Points on a hilly landscape, in no order, each with its height.
A ball rolls from a point to the lowest of its 2 nearest points, and stops where none of them is lower. Distance is the straight distance between rows; heights are no part of it.
K736 (h 728): [ 43  18   8  -8 -19  -9  16  -6  10  17 -29  -3  46  35  14 -29  28  12
  41  29 -16 -20  14  13  35]
K902 (h 192): [  1 -37  19 -35   0  -2 -50  19  -5 -27  60  28 -24 -12   2  23  -9 -16
 -62  -4  22  10 -16 -15 -19]
K675 (h 691): [ 18   8   5   9   2 -16 -10 -20  12   8 -27   9  31  38  30 -38   3  20
   7  52 -38 -30  22  -7  25]
K923 (h 182): [ 11   4   5  25  -8 -24  39  25   6  52  24 -47  23 -31  52   3  15  24
  40  -9 -22 -24 -24   9  17]
K324 (h 598): [ 36 -29  41 -47 -16 -20 -17  22  12 -25   6 -39  42 -24  14 -16   5  -2
  23 -12 -10  16  10  33  33]
K857 (h 235): [-19  -3  53 -17  -1   4 -16  11  22  32  45 -76  10 -45 -11   3 -11 -18
  58 -24  -5  34  13  36  29]
K882 (h 471): [ -4 -39 -42 -13  47   2 -64 -16  49 -39  55  20 -30  62 -23 -11 -17  17
 -69  23  11  47   8 -20 -30]
K54 (h 263): [-62  -7 -13  19   6   1   4 -24  12 -28 -15  33 -32 -22 -16  24  -8   9
 -66  23  -4 -18   7 -49 -29]
K865 (h 419): [-37  -1 -53  38  28 -18  35 -50  25 -23 -61 -23 -29   6   2 -41 -18  10
   7 -13  -8  64 -15 -25   6]
K351 (h 541): [-40   3   2 -39   5 -14  52 -37  48 -27 -10 -45  32 -20 -25 -12  19  31
  -8  14 -26  27  12  34  10]
K625 (h 274): [  5  16 -12  38 -14 -20  37  17 -19  35   1 -22   6 -16  24  -1  12  11
  29 -12 -22 -11 -17 -11  22]
K846 (h 594): [-33  36 -25  -8   0  -7  75 -38  39 -13 -37 -43  32  -6 -18   8  31  14
  28  -3 -28  28   6  40  -1]
K169 (h 617): [-15  30 -31  54  -4  16  27 -28 -24  -7 -61  35 -14  38   8   7 -22  16
 -23  16 -34 -27  12 -18 -15]
K547 (h 500): [-34  -1  24 -43   2 -21  41 -12  64 -12  10 -57  28 -43 -14  -1  34  18
  -6   5  -7  34  -6   7  11]
K75 (h 506): [ 13 -27 -29 -48  34 -18 -62   6  47 -41  59   9 -26  47 -18  -3  -3   6
 -39   9  26  46  -2 -16 -11]
K826 (h 259): [-28  37  41 -10   1   6 -30  -5  -6  16  14  34 -28 -32 -29  40  16  -1
 -21  20  -9 -54  26 -16  -6]
K144 (h 492): [ 30 -25  69 -24  11 -24 -42  20  10  26  34  -7  33   1  46 -14  -1   6
  -9  37  -2 -28  -9   3  19]
K513 (h 128): [ -8  -6  17 -26   4 -24 -36  11  -4 -15  42  28 -11   3   3   2   3  -8
 -43  21   3  -7   0 -34   1]
K564 (h 562): [  7  35 -56  40   6  11  73   4  22   3 -56 -38   9  23  39  12   1  14
  35 -36 -33  25 -30  17 -13]
K284 (h 581): [ 38 -37 -19 -51   6 -40 -41  -4  25 -61  26  16  -4  18 -23 -23  11 -13
   9 -13   1  50  11  15  12]
K766 (h 829): [ 25 -57  -3 -11  -3  -7 -55 -27  -2 -42   1  83  -5  27   1   4  -1   0
 -43  25 -10 -11  28   8  -7]
K448 (h 503): [ 37 -23  32 -76   8 -11 -62  33  31 -29  61 -45   0  10  31  -5  -7 -15
 -16   9  26  24 -16   9  -4]
K966 (h 565): [ 27 -29  18 -51  -4 -27 -11   8  27 -42   8 -33  48 -15  13 -33   3  16
  -1  23 -13  10   5  25  26]
K436 (h 194): [-11  -5   5 -16   5 -26 -12  -1   4 -11  22   3   0   1   7 -21   6  -9
 -14  21   1  15  -2 -26  21]
K630 (h 418): [ 23  71 -42  49   5  22  53  33 -12  59   9 -20 -11  40   0   9  16   6
  49 -37  10 -23 -12 -14 -18]
K936 (h 498): [-15 -46 -24 -40  17   7   7  -6  61 -41  -1 -44  43  -8   5 -36  -4  33
 -41  36  -6  54  -1  13  -1]
K186 (h 637): [ 23   7 -30 -26  -5 -23   2 -24  -5 -24 -38  -5  14  16 -46 -37  15 -29
  41 -14   8  34  24  25  28]
K52 (h 296): [-18  14  40  10  -6 -11 -15  15  -8  46  42 -44  -6 -27  -3 -12   1 -22
  47 -26   8  30   3   1  31]
K451 (h 401): [-25  19 -60  42  18 -17  51 -35   8  -6 -69 -25 -21  20 -16 -27  -8  -7
  30 -20  -8  49 -32 -25   2]
K525 (h 288): [ 20   9   6  44  -7   8  38  36  -6  84  26 -48  17  -8  49   4  19  18
  74 -27 -20 -20 -13  39  -3]
K151 (h 794): [ 32  12  -9  15 -27  31  19   3 -80   8 -45  49  10  31 -25   5   6 -43
  15 -25  38 -30  -2  -2  -5]
K171 (h 584): [  6  51 -50  56   8  18  54  -3  18   9 -58 -15  -4  49  34  -4 -16  21
  32 -15 -35  15 -17   0  -9]
K958 (h 399): [-24 -23 -27 -17  -1  16 -42 -18  45 -56   0  62 -36 -50 -48  35  -5   3
 -45  13   6 -30  24  -2 -46]
K443 (h 247): [ -1 -39  45 -25   9   2 -62  23 -27  -9  69   5 -35 -23  18  18 -32 -29
 -28 -12  29  25  -9  -2  -7]
K438 (h 342): [  1  51  19  22  -3  -8 -10   9 -25  52  31 -16 -20 -10 -26 -13   6 -30
  44 -28  18   7   3  -8  22]
K637 (h 290): [-31  -1 -37  13 -11  20  20 -26 -41 -30 -74  60 -26 -18 -32  26  -7 -22
 -22 -17  -3 -30  -4 -10 -34]
K395 (h 237): [-51 -23   9  12   7   7  24  -4   6   2  10  19  -2 -36  17  30  -4  21
 -74  38   4 -35 -25 -52 -19]
K286 (h 440): [-25 -42 -30  11  41   1 -47 -36  13 -36  15  47 -35  25 -22 -14 -28  21
 -59  28  -2  36  15 -21 -23]
K193 (h 449): [ 12  64 -24  65  -3  36  59  29 -22  43 -11   3 -17  40  -3  34  16  13
  12 -27   0 -54  -6 -21 -34]
K677 (h 444): [-30 -32 -49  24  26 -10   8 -43  13 -32 -30  -8 -15   8  12 -47 -23  24
 -32   6  -4  61  -2 -30   8]
K997 (h 467): [-32 -43 -29   5  23 -13  17 -19  44 -34  -6 -27  12   7  12 -48 -12  23
 -34  26  -3  57  -7 -26   2]
K760 (h 555): [  9 -29  29 -86  17  -1 -33  42  53 -25  59 -70   3  -1  19  -2   6   4
 -20   4  30  36 -13  19  -3]
K244 (h 602): [  4  38 -43  67   9  33  27 -28 -21  -2 -83  13 -21  59  16 -18 -31  16
   5  -4 -17  22  -4  -3 -17]
K403 (h 299): [-16  44  -1   9 -14  -6  -9 -12 -26   5 -12  46 -26   0 -29  29  11 -12
 -18  18  -1 -52  23 -16  -9]
K318 (h 278): [-30  18  47  10  15 -15  -7  20   4  46  57 -18  -9 -22  26   5  12   8
 -19  18   0 -36 -17 -33   9]
K194 (h 369): [ -6 -13  22 -26 -25  11 -61  -3 -10 -27  27  61 -32 -53 -18  45  -9 -31
 -22 -11  18 -33  23   8 -27]
K202 (h 363): [-18  13  48  -7  22 -19 -18  23  35  60  74 -53   0 -24  25   3  16  15
  -7  19   6   4 -31 -25  17]
K892 (h 657): [ -7  -3  -5  27  16   2 -21 -39   8  -8 -11  25  -2  36  32 -32 -19  33
 -37  56 -33 -20  32 -19   4]
K921 (h 280): [-53  -9 -39  12  -1  11   8 -34  -9 -41 -56  52 -40 -30 -38  26  -3  -5
 -37   2 -10 -24  14 -13 -20]
K526 (h 343): [-10  -7  18  -3 -25   3 -26  -6 -60  -2   9  44 -29 -46 -20  22  -9 -42
 -13 -21  19 -14   8  -5   1]
K502 (h 631): [ -2  45 -43   3  -2  16  77 -37  29 -15 -61 -36  31  16 -29  -3  11   7
  42 -14 -19  23   5  43  -9]
K758 (h 425): [-39 -42 -30  19  31  30 -48 -46  20 -37   3  59 -42  -2 -34  -5 -31  30
 -76  18   4  15  36  -6 -41]
K34 (h 489): [  1  13  13  56 -23  40  18  13 -73  62   0   3  -1 -16  22  25 -14  -8
  32 -33   5 -36 -10   6  -9]
K942 (h 816): [ 34 -38  -2 -11 -21  -9 -33 -12 -39 -33 -13  67   8  13   9  -1  11 -25
 -11   2  -8 -11  14   6  16]
K783 (h 213): [-44 -21  20 -16  -4  16  -3  13  13   0  13  22   1 -61  17  45  -6  20
 -71  33  22 -47 -17 -25 -26]
K693 (h 754): [ 46  23 -13  10 -16   4  33  -1 -13  16 -44   3  51  45   8 -20  13   1
  46   5   1 -18   6  10  25]
K262 (h 329): [-15  52 -23  27  -3 -10   2 -10 -37   1 -33  35 -33  30 -52   8  16 -15
   0  -2   5 -20   2 -30  -6]
K3 (h 528): [ 15 -28  62  14 -19   6 -22  24 -52  30  11  10  15 -17  26   3 -16 -10
  18   4   6 -19   6  12  28]
K39 (h 547): [ 33 -36 -18 -67  20 -27 -47   1  58 -58  52  -9 -10  35 -15 -17  -3  -6
  -3  -5  12  55   2  14  -6]
K380 (h 610): [ 35 -22 -14 -35   0 -32 -24 -21  15 -35 -14  15   5  11 -32 -29  16 -21
  23  -4  -7  37  15  12  33]
K789 (h 504): [ 20   3  29  45 -33  22  10   6 -82  49  -1  14  18  -8  12  16  -7 -15
  28 -12  10 -34   1  15  17]
K2 (h 411): [-37 -26 -26   4  10  15 -41 -42  45 -52  -4  66 -47 -19 -66  18 -25  23
 -57  20  -5 -14  38   4 -40]
K827 (h 630): [-21   0 -11  37  -1  12   0 -37 -19 -10 -51  45 -12  17   9   9 -17  26
 -32  31 -34 -41  30 -15 -11]
K991 (h 320): [-20 -17  -2  10  -4 -18   7  -4 -63 -17  -8  30 -21 -27  -9   5  -5 -26
 -10 -29  14  11 -25 -26   3]
K972 (h 531): [  2 -46   6 -71   3 -14  -8  -7  61 -46   4 -31  45  -1   5 -26   5  21
 -16  31 -14  28  10  35  10]
K816 (h 417): [ 39 -23  64 -61  28  -7 -67  33  19   2  57 -21  10  23  53  -5 -16   8
 -20  31  12 -13 -20   7  -6]
K313 (h 378): [-15  57 -63  28  16 -12  42 -10  -7  -1 -51 -11 -22  35 -42 -21   4 -17
  32 -19  14  29 -14 -17  -3]
K860 (h 534): [ 23 -14  57  -1 -12 -11 -19  22 -23  45  26 -10  32 -13  35 -12  -3   7
  22  16 -11 -29  -5  20  28]
K697 (h 354): [ -9  56 -44  21  17 -18  24   0 -29  14 -33  12 -25  30 -42  -7  10 -25
  24  -2   9   8  -8 -27  16]
K63 (h 470): [ 10  54  -1  47 -27  42  46  24 -43  54 -17  17 -12   0   1  49  -1  -8
  15 -22   1 -68 -10  -2 -25]
K872 (h 345): [ 33   8  -4  46 -14  29  51  31 -22  68   2 -56  23  -1  21   5   5   8
  79 -36 -10   0  -6  47   1]
K999 (h 662): [ 14  33 -37 -10  -7   0  31 -40  11 -13 -58 -14  22  26 -37 -32  18 -15
  45  -8   8  28  19  31  14]
K943 (h 300): [-17 -40  72  -7   2  22 -57  31 -24  16  68 -25 -17 -27  29  16 -49 -25
 -20  -3  22  17  -8  -3   5]
K41 (h 804): [ 34 -18  -5   5 -24   0 -15 -16 -51 -18 -42  65  14  36 -20   0  19 -26
   1  -4  19 -22  19   7  11]
K65 (h 301): [  8 -10  65 -48  27  16 -73  28  12  10  69 -12 -13  14  40  28 -10   1
 -56  24  42 -21 -28 -12 -24]
K46 (h 386): [-22  -9   4 -28 -14  12 -53   6  27 -30  16  55 -41 -55 -42  54  -7 -15
 -41   0  20 -41  22  -1 -31]
K419 (h 593): [-15 -24  51 -77  -2  -3 -15  34  52 -24  50 -71  27 -32  -9   1   0  15
 -12 -10  16  34 -16  24   4]
K973 (h 512): [ 42  46 -59  22  -3  29  88  33  18  24 -32 -32  24  31  22   9   3  13
  62 -42 -10  16 -22  33 -29]
K616 (h 445): [-24   1  25 -18   3 -19  21  18  53  31  50 -66  17 -41  12   0  26  23
  13   5  11  17 -20   2  17]
K119 (h 289): [ -5 -22  77 -26   6   2 -10  23  27  33  38 -74  28 -46  10 -14 -17   3
  46 -14 -10  11   7  53  31]
K862 (h 206): [-25  16  52 -14   6  -6 -33   8   3  22  51  21 -20 -16   2  27   4  -3
 -35  22   2 -45  -5 -29  -6]
K432 (h 780): [ 59  27 -15  26 -28  27  43  25 -46  22 -37  16  32  44   4  -5   4 -19
  32 -19  21 -28  -3  -7   1]
K398 (h 442): [ 62  37 -32  22 -12  26  69  37  10  43 -17 -39  35  18  28   1  14  18
  67 -39  -2 -16  -5  37 -23]
K866 (h 491): [ -5  33  -2  34 -40  27  40   4 -27  24 -47  36   3 -10  12  48  -2  12
  -4   9 -23 -73   2   1 -28]
K618 (h 551): [ 44 -39  45  -2 -26   0 -20  22 -61  -1  -8  10  21  -7  17 -15   0 -31
  35 -19  10  12   6  14  36]
K796 (h 385): [ -1  53 -13  46   3  13  32  29 -24  70  20 -29 -14  11 -19   3  23  -8
  58 -42  16 -11  -5 -10  -4]
K583 (h 573): [ 47 -39  24 -27 -24  -9 -16  24 -30 -13 -15 -10  36 -24  -1 -28   5 -17
  50 -24   9  21  15  28  33]
K657 (h 262): [-12  12 -15  16   1 -25  28   2  -9  -1  -4 -16   8 -13  16 -20  13  -5
  10  -2  -7  13 -10 -20  27]
K626 (h 304): [ -9 -14 -33  12 -13   0  19 -21 -62 -20 -45  51 -26 -19  -9   5   1 -28
 -15 -27  -6   2 -29 -20  -9]

For each start below, name the point where the ball stops.
K677 | K862
K693 | K923
K286 | K862
K827 | K923
K943 | K513
K921 | K862
K942 | K923
K380 | K862
K398 | K923
K193 | K857
